Each scene shows the same named points in several views. A view is turned or mirrored, shifted and resized as a whole, has a little noise and may leave points out.

Scene 1
View 1
Z997: [ -4   6  -4 -12   5  -2   7  -3   4  15 -14  -6  -4 -11   8   6   3 -15
   4  -2]
Z140: [-12  -6   8  15   4 -10  12   8  -1   4  -2   4  -9  13   0  -5   7  11
  10  12]
Z360: [ -9   6   9  -6  -3  -3   0   2   2   2  -5  -6  -3 -12  -1   1  -1  -9
  -1  -7]
Z754: [ 2 -2 -5  0 -7  3  8 -2  3  6 -5 -1  2 -6  1  5 -1 -7  0 -1]
Z9: [ -4  -1  -6  -1   6  -3  13   0   3  15 -11  -2  -5  -1   7   4   5  -4
   8   6]
Z589: [-14  -2  18  13  -4  -7   3   9  -1  -7   4   1  -5   3  -7  -7   1   8
   1   1]
Z812: [-7  0  9  5 -6 -2  3  5  0 -2  0 -2 -2 -4 -4 -1 -1  0 -1 -3]
Z102: [-12   6  11  -5   0  -4   0   3   2   3  -6  -7  -5 -10   0   0   1  -8
   0  -6]
Z449: [-12   1  18   9 -10  -4  -3   8   1  -9   5  -2  -1  -5 -10  -4  -2   2
  -5  -6]
Z256: [-13   8  14  -7   0  -6  -2   4   2   2  -5  -8  -5 -12  -1  -1   0  -8
  -2  -9]
Z842: [-11  -4   7  12   6  -9  12   7  -1   6  -5   3  -9  10   0  -4   7   8
   9  12]
Z870: [-16   6  17  -2   1  -9  -1   7   1   1  -4  -6  -7  -7  -2  -4   2  -4
   2  -4]
Z988: [-7 -1 11  9 -9 -1  2  6  1 -6  3 -1  0 -2 -7 -2 -2  3 -3 -3]
Z223: [-4 -3  5  7 -9  0  4  2  1 -2  1  0  1 -2 -4  0 -2 -1 -2 -2]
Z931: [-19  10  21  -3   2  -9  -4   8   0  -1  -3  -8  -7 -11  -3  -4   2  -5
   0  -8]
Z348: [-16   5  17   0   1  -9   0   7   0   0  -3  -5  -7  -5  -3  -4   2  -2
   1  -4]
View 2
Z988: [  0   6  -9  11   4   0  -1   6  -5  -1  11   0   8  -8 -11   7   8   1
 -18   5]
Z997: [  6   3  -6  -3  -5   7  -1  -5   6  10 -17  -6   1   6  -4 -12   5   8
  19 -15]
Z360: [  8   2  -3   6   5  -3  -3  -1  -4   1  -4  -1  -1  -6  -6  -4   7   2
   1 -13]
Z140: [-18   3  -4   5 -16  10   0  -3  15  12   2   3  11   1  -3   5  -3   9
 -31  17]
Z223: [  3   8 -12   8   3   1   1   4  -3   3   8  -2  10  -2 -12   5   9   2
  -9   4]
Z348: [ -5  -2   4   8   0  -1  -4  -3   3   1  -2   6  -1 -12   0   0   1   4
 -22  -2]
Z589: [ -8   3  -2  11   0  -1  -2   2   1   1  10   5   5 -11  -5   8   3   3
 -32   9]
Z102: [  6   0   0   5   4  -1  -3  -2  -2   2  -5   0  -1  -7  -3  -5   5   3
  -1 -13]
Z870: [  0  -3   4   7   3  -2  -5  -4   0   1  -3   4  -4 -13  -1  -4   1   3
 -14  -9]
Z842: [-16   2  -2   3 -17   9   1  -3  16  12  -2   2   9   1  -2   2  -3   9
 -26  13]
Z754: [  5  11 -15   2  -2   7   2   4   0   8  -1  -7  11   8 -12  -1   9   5
   9  -1]
Z9: [ -4   5  -7  -3 -14  13   2  -4  13  14 -11  -5   8  11  -5  -7   1   9
   5   0]
Z449: [  2   4  -5  14  10  -5  -3   5  -9  -3  12   3   4 -15  -9   8   8   0
 -22   1]
Z931: [  3  -4   7   9   8  -6  -6  -4  -5  -3  -4   6  -8 -17   0  -4   3   3
 -14 -14]
View 3
Z812: [ 1 -1  0 -7  7  1  2 -1 -1  2  9  4 -2  4 -3 -1 -4  1 -1  6]
Z589: [ 0 -3 -4 -8  3  2 -4  0 -2  9  6  3 -6 11 -2  6 -5  3  5  9]
Z9: [ -5  -6  -2  -2   8   3   2   4   3   2   7  -3  -2  -2   5  -4  -3  -8
  -9 -11]
Z223: [ 3 -2  0 -6  8  1  2 -2  3  2  8  7 -1  4 -3 -2 -5  0  0  5]
Z988: [ 2 -1 -1 -9  5  1  0 -1 -2  4  8  5 -3  8 -5  3 -5  5  3 11]
Z102: [-4  1  2 -8  8  1  7  3 -6 -1  9 -6 -2 -2 -1 -2  0  3 -4  5]
Z348: [-3 -1  0 -8  5  2  2  3 -7  4  7 -5 -5  4 -1  4 -1  5 -1  8]
Z449: [  3   1   0 -10   6   0   1  -2  -3   3   8   5  -3   8  -6   3  -4   7
   5  15]
Z360: [-3  2  3 -8  9  1  8  1 -4 -2  9 -4  0 -2 -3 -3  0  4 -4  6]
Z256: [-4  3  3 -8  8  1  8  2 -7 -1  9 -7 -2 -2 -2 -1  1  6 -4  8]
Z931: [ -6   2   1 -10   5   1   5   4 -10   2   8  -9  -5   1  -3   3   2   8
  -1  12]
Z754: [ 1 -3  2 -4 12  1  7 -1  5 -2  9  5  1 -1 -1 -8 -4 -4 -6 -3]
View 4
Z870: [11 -2 -9 -1 -3 -2 -7  2  5  4 -1  1  4  2  1  6 -4  2 -7  1]
Z842: [  4   4 -10   1   2   4  -1  -7   4  -2 -15   6   1  -2   0  -7   9   0
   2  -1]
Z140: [  3   5 -11   3   5   2   0  -7   3  -3 -19   6   0  -4   1  -7   9   0
   1   0]
Z812: [  7   1   2   4  -2  -3  -3  -1   4  -2  -2   2   2  -6  -2   1  -2  -1
 -10   0]
Z449: [  8  -1  -1   9   1 -10  -5   2   5   0  -5   1   2  -8   1   5  -8   2
 -13   2]
Z256: [13 -3 -4 -2 -7  0 -8  2  5  3  6  0  3  3 -1  7 -6  0 -9  0]
Z223: [  7   2   6   5  -1  -2  -1  -2   4  -4  -3   2   0  -9  -3  -1  -3  -3
 -10   0]
Z931: [ 13  -4 -10   0  -3  -3  -9   3   6   5   2   1   4   3   1   9  -6   3
  -9   1]
Z997: [ 10   0   4 -11 -14  14  -3  -5   3  -2  11   1   3   6  -5   0   3  -6
  -2  -3]
Z348: [10 -1 -8  1 -2 -3 -6  1  5  3 -2  2  4  1  1  5 -4  2 -6  1]
Z102: [12 -2 -2 -3 -7  2 -6  0  5  2  5  0  4  2 -1  6 -4 -1 -8 -1]
Z754: [ 6  2 11 -2 -7  6  0 -5  2 -6  4  1  1 -5 -6 -3  1 -6 -7 -3]
Z9: [ 6  4  2 -6 -7 13 -1 -8  3 -4 -1  3  2  2 -4 -5  8 -5  1 -3]
View 5
Z931: [ -3   0  -4   9  10 -13   3   1  -3  12   4  -1   5   2  14 -11   8  -6
   2  -8]
Z870: [-1 -2 -2  6  7 -7  1  0 -3 10  3 -2  4 -1 13 -9  7 -4  3 -9]
Z449: [ -5   9   3  -4   9 -11   4   2  -5   3   2   5   2   6  12  -2   9  11
   5  -7]
Z9: [ 14 -12  -4   1  -5   9  -4  -1   1   4   2 -12  -3  -9  -2   3  -5  -4
   6  -3]
Z223: [ 4  4  1 -5  2 -6  0  3 -2  2  4  0 -2  1  3  5  2 11  5 -4]
Z256: [  0  -2  -5  10   7 -13   1   5   0  11   7  -4   3   1   8  -6   3  -8
   2  -4]
Z140: [  7  -5   6 -10  -2  19  -3 -13  -8   3  -9  -3   2  -9  11  -3   7   9
   6 -14]
Z589: [ -3   5   6  -7   6   1   2  -6  -8   4  -3   4   3   1  14  -5  11  11
   5 -11]
Z812: [ 2  2  0 -3  3 -5  0  2 -2  4  3 -1 -1  1  6  1  4  7  5 -5]
Z842: [  8  -5   4  -8  -3  16  -4  -9  -6   2  -5  -5  -1  -7   6   0   4   7
   6 -10]
Z988: [ 0  7  3 -6  5 -6  2  2 -4  2  2  1 -1  3  8  1  6 13  5 -6]
Z997: [ 13 -12 -10  11  -4  -4  -4   7   5   9   9 -14  -3  -6  -3   3  -7 -13
   4   1]
Z102: [  2  -3  -5   8   5 -11   1   4   0   9   6  -5   1   0   7  -4   3  -7
   3  -4]
Z348: [-1 -1 -1  4  7 -6  2 -2 -4  9  2 -2  4  0 13 -8  7 -2  3 -8]
Z360: [  2  -2  -6   7   5 -13   0   7   0   8   8  -4   0   1   5  -2   1  -4
   4  -3]
Z754: [10 -3 -4 -1 -3 -4 -3  7  2  2  7 -8 -6 -1 -5  9 -4  5  6  2]

In a view up to two points have been moved. Name them for each view, in the order of its rows, or write none.
view 1: none
view 2: Z348
view 3: Z988
view 4: none
view 5: Z842

Scene 2
View 1
Z10: [ 6  2  0  9  0  3 -5  1  0 -5  3  8 -3 -3  2  1  0  3  1  1]
Z275: [  7   1   2   8  -7  -4   1 -12 -12  -3  -1   7   3  -4 -10  -6  -3  24
  -5   7]
Z330: [ 4  0 -2  3  1  0  0 10 -2  1  7  1  2  2  0  1  4 -3 -4 -1]
Z552: [ 9  3 -9  1 -4 -4  5  6 -4  6  5  2  0  2 -9 -4 -1  5 -5  8]
Z766: [ 4  0  1  4  0 -2  0  4 -6  0  5  2  4  1 -3 -1  3  4 -5  1]
Z106: [ 7  1 -3  5 -1  0 -1  4 -2  0  5  5 -1  0 -2  0  0  3 -2  3]
Z65: [ 5  0  1  7 -1  0 -1  1 -5 -2  3  4  2 -1 -3 -1  2  7 -4  2]
Z717: [ 6  2 -2  6  1  2 -3  8  2 -2  5  5 -2  0  3  2  2 -3  0  1]
Z864: [ 5  1 -3  4  3  1 -1 12  1  1  8  2 -1  2  2  2  3 -7 -2  0]
Z488: [ 10   3 -11   1  -5  -3   3   6  -2   6   5   4  -2   2  -8  -4  -2   5
  -3   8]
Z355: [  8   3 -11   0  -2  -3   3  12   0   7   8   2   0   3  -5  -1   0  -3
  -4   6]
Z411: [-1 -2 10  7  4  1 -5  6 -6 -5  5  0  6  0  4  3  7 -1 -5 -7]
Z84: [  9   4 -10   4  -2   1   0   8   3   2   6   6  -4   0  -2  -1  -1  -1
   0   6]
Z220: [  2   0   0   3   4   0  -2  14  -1   0   9  -1   2   3   3   3   6 -10
  -4  -3]
View 2
Z355: [ 7  3  2 -6  6  1 -2 -2  1 -2 -7 -1  5  3 -5  8  1  2  3  0]
Z552: [ 7  7  3 -5  2 -3 -2 -3  2  3 -5 -3  5  4 -9  6 -2  0  1  4]
Z275: [  1  19   5  -1 -10 -10   4  -5   3  14   4  -9   1   2  -9  -5  -7  -2
  -2  11]
Z84: [ 3  6  4 -5  0  3 -1  0  3 -2 -6  0  6  0 -8  4  0  7  0 -3]
Z766: [ 1  8  1 -3  1 -2  2 -2 -1  3  1 -6  0 -1 -1  1 -1 -2  3  4]
Z106: [ 1  8  3 -4 -1  0  1 -1  1  1 -2 -3  3 -1 -4  1  0  3  1  0]
Z411: [-6  5 -3 -1  3  1  5  0 -3 -1  5 -7 -4 -8  8 -4  2 -1  6  1]
Z330: [ 0  4  0 -4  4  2  1  0 -1 -3 -2 -3  1 -2  1  2  2  1  4 -1]
Z65: [-1 10  2 -2 -3 -2  3 -2  0  4  1 -6  0 -3 -3 -2 -1  0  1  3]
Z10: [-4 10  3 -3 -4  1  3  1  2  1  1 -4  2 -6 -4 -3  1  7 -1 -3]
Z220: [-1  0 -2 -3  8  5  1  1 -3 -6 -2 -2  0 -4  5  3  4  1  6 -3]
Z488: [  7   8   4  -6   1  -2  -2  -3   3   2  -6  -2   6   4 -10   6  -2   2
   0   3]
Z717: [-1  6  2 -4  1  4  1  1  1 -3 -2 -2  2 -5 -1  0  2  5  1 -4]
Z864: [ 0  2  0 -4  5  4  1  1 -1 -5 -4 -2  2 -4  0  3  2  4  4 -4]
View 3
Z106: [-3  2  2  1  2  1  1  1  4  1  6  3 -1  2  3  0  0  1 -2  1]
Z355: [-2 -5  2  7 -2 -2  1 -4  8 -4  4  3 -6  1 -3  4  2  1  1  3]
Z10: [-6  5  3 -2  3  3  3  5  1  2  5  3 -1  0  7 -2 -1  0 -4  1]
Z766: [ 1  4  1  2  0  2 -3 -2  4  0  6  5  4  3  1 -1  1  2 -2  1]
Z717: [-6  1  2  1  0  0  3  2  2 -2  2  3 -2 -3  4 -1  0  0 -2  1]
Z330: [-3  2  1  3 -3 -2  0 -2  3 -4  1  4 -1 -2  0 -1  0  1  0  0]
Z275: [ 5  8  5  1 10 11 -4  1  6 12 18  4  7 13  6  0  1  4 -4  3]
Z864: [-4 -1  1  3 -2 -2  1 -2  4 -5  1  4 -3 -2  0  0  1  1  0  1]
Z552: [ 1 -3  3  6  2  1  0 -3  9  1 10  3 -4  6 -2  4  3  2  1  4]
Z488: [-1 -4  4  6  3  2  2 -2  9  1  9  2 -5  6 -1  5  3  2  0  4]
Z220: [-4  2 -1  3 -5 -5 -1 -3  1 -8 -3  5 -1 -6  0 -2  0  0  0 -1]
Z84: [-6 -3  3  3  2 -1  4  1  6 -1  5  1 -8  0  2  3  1  0 -1  3]
View 4
Z355: [ -8 -12  -2  -1  -4   9   1  -3   9   9 -10  -9   3  -2  -4  15   0  -7
   2  -1]
Z864: [ -1 -11  -1  -9   5   5   6   2  11  11  -5  -8  10   2   1   9   1  -7
  -2   9]
Z766: [ -2  -3   4  -1  -3   5  -2   0   2   4   3   0   5   6   1   1   8 -10
   3   3]
Z10: [  4   1   4 -13   8   8   5  -4   0   9  -2   4   4   0  -2  -6   1  -7
  -1   4]
Z106: [-1 -4  2 -6  1  8  1 -3  2  6 -3  0  3  0 -2  1  2 -8  1  2]
Z84: [ -4  -8  -1  -9   2  11   5  -7   5  11 -12  -4   0  -5  -6   7  -3  -7
   0   0]
Z411: [ 6 -4  5 -8  7  0  4  7  5  6 12 -1 16 13  9 -3 11 -9  0 15]
Z488: [ -8  -6  -1   1  -6  12  -2  -8   2   6 -11  -3  -3  -4  -7   8   0  -9
   4  -7]
Z552: [ -9  -7   0   4  -9  10  -3  -7   3   4  -8  -4  -2  -1  -6   9   2 -10
   5  -6]
Z717: [  1  -6   1 -12   7   7   7  -2   6  11  -5  -2   7   0  -1   3   1  -7
  -2   6]
Z330: [-2 -9  1 -5  1  5  3  2  8  9 -1 -5  9  4  2  8  4 -8  0  7]
Z220: [  0 -12   0  -8   5   2   6   5  13  11  -1 -10  15   6   5  11   5  -7
  -2  13]
Z65: [ 0  0  4 -4  0  7 -1 -2 -1  4  3  3  3  4  0 -4  6 -9  3  2]
View 5
Z552: [ -1   2  -1  -6 -14   8  -2   3   2   6   2 -12   7  10   3  -5 -10   0
  -3  -5]
Z330: [ -3   5   0   3  -6  -3   4  -4   2   4  -1 -11   5   6   6   5  -3  -8
  -6  -2]
Z84: [ -1   5  -4  -2  -5   3   5  -9  -1   7  -2 -11  10  11   5  -4 -13  -1
  -7  -3]
Z65: [ -3   3  -2   0  -6   0  -2   1   2   4  -5 -13   6  -6   3  -2  -7  -3
   3   1]
Z717: [ -2   6  -2   3  -1  -3   6 -10   0   5  -4 -11   7   3   6   1  -9  -5
  -5  -1]
Z275: [ -3   0  -4  -7 -11   7 -13  12   3   6  -6 -16   7 -18   0 -14 -13   5
  16   2]
Z411: [ -4   6   1  10  -2 -11   3  -3   3   1  -5 -11   2  -9   6  11   4 -11
   1   1]
Z766: [ -3   3   0   1  -9   0  -1   3   3   3  -1 -12   4  -2   4   1  -4  -5
   1  -1]
Z355: [ -2   3  -1  -3 -12   5   4  -2   1   5   4 -11   7  16   5   0  -8  -4
 -10  -5]
Z106: [ -2   4  -2   0  -5   0   1  -3   1   5  -3 -12   8   1   4  -2 -10  -3
  -1  -1]
Z10: [ -2   6  -4   2   1  -3   2  -8   0   5  -8 -12   9  -5   4  -4 -12  -3
   1   2]
Z220: [ -3   6   0   7  -5  -7   8  -8   2   2   1 -10   3   8   7  11   1 -11
  -9  -2]

In a view up to two points have been moved. Name them for each view, in the order of its rows, or write none.
view 1: none
view 2: none
view 3: Z864
view 4: none
view 5: none

Scene 3
View 1
Z947: [  5 -19   5   4   8   3   6  -7  -5   2  -9   1  -4  -6   0   2  -5  -3
   0   8]
Z636: [ 6 -6  7  1  3  6 10 -5  2 -2 -1 -6 -8 -7 -6 -5  1 -1  2  4]
Z236: [  6  -7   2  -4   0   2   0  -1  -2   0   0  -5  -5   3 -10   2  -2   5
   5  -6]
Z332: [  8 -12   5  -1   6   5   5  -6  -1  -1  -5  -4  -8  -4  -6  -1  -2   1
   2   3]
Z651: [ -1 -13  -4   3   0  -6  -6   3 -10   6  -3   3   2   9  -4  10 -10   4
   6  -9]
Z658: [-5  3  0  7 -6 -5  6  6 -3  3  6 -1  3  0 -6 -1 -1 -3  6 -8]
Z363: [ 13 -14   7  -6   7   9   4  -9   0  -3  -7  -8 -12  -4  -9  -1  -1   5
   2   4]
Z969: [-1 -2  0  2 -3 -2  2  3 -3  2  3 -2 -1  3 -8  1 -2  1  6 -8]
Z310: [ 1 -5  5  6  2  2 11 -2  0  1  0 -2 -3 -8 -3 -4  0 -6  2  3]
Z635: [  3 -22  -2   2   6  -2  -5  -3 -11   6 -10   4  -1   5  -1  10 -12   3
   3   0]
Z484: [ 2 -8  2  1  1  0  3  0 -3  2 -1 -2 -3  1 -6  2 -4  1  4 -3]
Z902: [-5 -2  1 10 -2 -4 10  4 -3  4  3  2  2 -4 -2 -1 -2 -6  4 -2]
Z929: [ 0 -6  1  3  0 -1  3  1 -4  2  0 -1 -2  1 -5  1 -3  0  5 -4]
Z279: [  0 -14  -1   4   3  -3  -1   0  -8   5  -4   2  -1   2  -2   5  -8   0
   4  -2]
View 2
Z636: [ -6   1   1 -13   0  15 -11 -16   2   1  -5 -14  -4  -8 -10   0   0  -7
  -3   2]
Z332: [  0   0   0 -13   2  10 -12 -17  -1   6  -3 -14  -5  -7  -5   2  -3  -6
  -8   2]
Z902: [ -5   0   2   7  -3   5   0  -7   0  -7  -5 -11   2   3  -9  -3   5   2
   7  11]
Z279: [  2  -4  -2   5   3  -5  -3  -8  -5   3   1 -11   3   0   5   2  -1   2
  -6   6]
Z929: [ -4  -2  -2   2   3   2  -3  -7  -3  -4   0 -11   4  -3  -2  -2   1  -2
  -1   2]
Z658: [ -8  -2  -1   8   0   2   1  -3  -2 -11  -2  -9   7   0  -6  -4   5   0
   6   4]
Z484: [ -4  -2  -3  -1   3   3  -4  -8  -3  -2   0 -11   4  -4  -1  -1   0  -3
  -3   1]
Z651: [  1  -6  -6  12   6 -12   1  -2  -8  -1   5  -8  10   0  10   0   0   2
  -5   2]
Z947: [  6  -1   3  -6   1   4 -11 -18  -1  12  -3 -14  -9  -2   0   5  -3   0
 -11  11]
Z310: [ -4   1   2  -4  -2  11  -7 -14   2  -2  -6 -14  -5  -2 -11  -1   2  -2
   1  10]
Z635: [  8  -5  -3   5   6 -12  -5  -9  -8  12   4 -10   2   0  14   5  -4   2
 -13   5]
Z969: [ -9  -2  -3   3   3   2  -1  -4  -3 -10   1  -9   9  -4  -3  -4   3  -4
   3  -2]
View 3
Z947: [ -2   0  -2  -5   8   5  -7  -9   6  -4  -5 -11  10   3   4  -2  -3 -11
 -17   7]
Z363: [  5  -5   5  -7   1  12 -10   8  10   3  -5  -7  11   3   7  -2 -14 -13
 -12  14]
Z310: [  2  -9   5  -2   3   5  -5  -6   5 -17  -1  -8   7  -5   3   3  -4  -6
  -5   6]
Z636: [  4 -10   6  -4   1  11  -8   1   7 -11  -2  -8   9  -3   6   2  -9  -9
  -7  10]
Z651: [  0   9   4   2   6 -14   3  -1  -1   6   2   0  -6   3  -8   0   0   1
  -3   1]
Z236: [  5  -2   8  -2   0   0  -2   9   5   1   1  -1   2  -1   0   2 -10  -3
  -2   9]
Z969: [ 3 -3  9  1  0 -4  0  4  2 -8  3  0 -2 -4 -3  4 -5  1  4  4]
Z484: [ 2 -2  6 -1  2 -1 -2  1  3 -4  0 -3  2  0 -1  1 -6 -3 -3  6]
Z658: [  2  -4   8   2   1  -6   1  -1   0 -14   3  -1  -2  -6  -4   6  -1   3
   4   1]
Z929: [ 3 -2  7  0  2 -3 -1  1  2 -6  1 -3  0 -2 -2  3 -4 -2 -2  5]
Z279: [ 0  3  3  0  5 -7 -1 -3  1 -3  0 -4  0  1 -3  1 -1 -2 -5  3]
Z635: [ -2  12  -2  -2   9 -10  -1  -5   1  11  -2  -5   0   8  -4  -4  -1  -6
 -15   4]
Z902: [  0  -5   6   1   3  -3  -1  -8   0 -20   2  -5   1  -6  -3   5   1   0
   0   1]
View 4
Z279: [ -1   2  -5  -7  14  -6   5   0  -3  -2 -11  -2   0  -4  -4   4 -10   5
  -3  -8]
Z636: [  7   2   3  -2  -1  -4  -9   2  -7  14  11  -5  -8 -10  -3  10   0  -6
  -1  -5]
Z947: [  1   2  -2 -12   7  -6  -5  -8  -3   8   5 -10  -4  -8  -7   5  -2  15
   0  -2]
Z236: [  6   1   1   0   6  -2   0  10  -2   5  -2   2  -2  -3  -4   6  -8  -6
  -1 -10]
Z332: [ 6  1  2 -5  2 -1 -6  3 -1 10  7 -4 -4 -5 -7  6 -1  3  1 -5]
Z902: [ -2   6  -4   0   9 -12   2  -5 -16   2 -10  -7  -7 -13   5  12  -9 -12
  -8  -9]
Z363: [ 10  -1   6  -5  -2   3  -9   8   5  14  15  -2  -3  -3 -10   5   1   5
   4  -5]
Z929: [ 2  3 -2  0  9 -6  2  5 -6  2 -7 -1 -3 -6 -2  8 -9 -8 -4 -9]
Z635: [ -2   2  -6 -12  18  -3   8   0   4  -5 -11   0   5   2  -9  -1 -10  18
   0  -7]
Z310: [  2   3  -1  -3   3  -9  -6  -5 -12  10   3  -9  -8 -13   0  11  -3  -7
  -5  -7]
Z969: [  3   3  -1   3   9  -5   4   8  -7   2 -10   2  -3  -6   1   8 -11 -15
  -5 -12]
Z651: [ -2   3  -6  -5  19  -5  12   6  -1  -8 -20   4   3   1  -3   1 -15   2
  -4 -11]
View 5
Z279: [-1  0  3 -3  3  7 12  8 -7  0 -4  1 10  9  1  2 -3 -2  6  2]
Z310: [ 0  2 -9  5 -1  8  0 -4 17 -6 -5  3 18  3  2 -2 -3 -8  3 -6]
Z236: [-11  -9  -2  -1   2  -6  10   2  -3  -2   3   6  14   6  -1  -6  -6   5
   3 -12]
Z363: [ -7 -20  -1   3  -2   4  11  -2   5   3   5   7  17  -2  -3 -21   7 -10
  -6 -19]
Z484: [-6 -2 -3 -1  2  0  8  2  1 -3 -2  4 14  7  1 -1 -6  1  5 -7]
Z969: [ -9   1  -6  -1   3  -7   6   1   1  -6  -2   4  14  10   1   4 -12   8
   9  -7]
Z332: [ -3 -10  -2   3  -1   6   9  -1   6   0   1   5  16   0   0 -13   3  -9
  -2 -11]
Z636: [ -4  -7  -9   5  -2   4   3  -6  16  -3   0   6  19  -1  -1 -11   0  -8
  -2 -14]
Z651: [ -4   5   5  -7   6   0  15  12 -17  -1  -7   1   7  15   3  11 -10   7
  13   6]
Z947: [  4  -6   2   2  -1  19  11   3   4   2  -4   1  14   0   0  -9   8 -16
  -1  -2]
Z658: [ -6   9  -9   0   2  -4   2   0   6  -8  -6   3  15  11   3  10 -14   8
  11  -3]
Z635: [  1  -5  12  -7   3  12  20  14 -18   5  -4   1   6   9   1  -1   3  -6
   6   6]
Z929: [-5  0 -4 -1  2 -1  7  1  2 -4 -2  4 13  8  2  1 -7  2  6 -5]

In a view up to two points have been moved. Name them for each view, in the order of its rows, or write none.
view 1: Z658
view 2: Z332
view 3: Z279
view 4: Z236
view 5: Z651
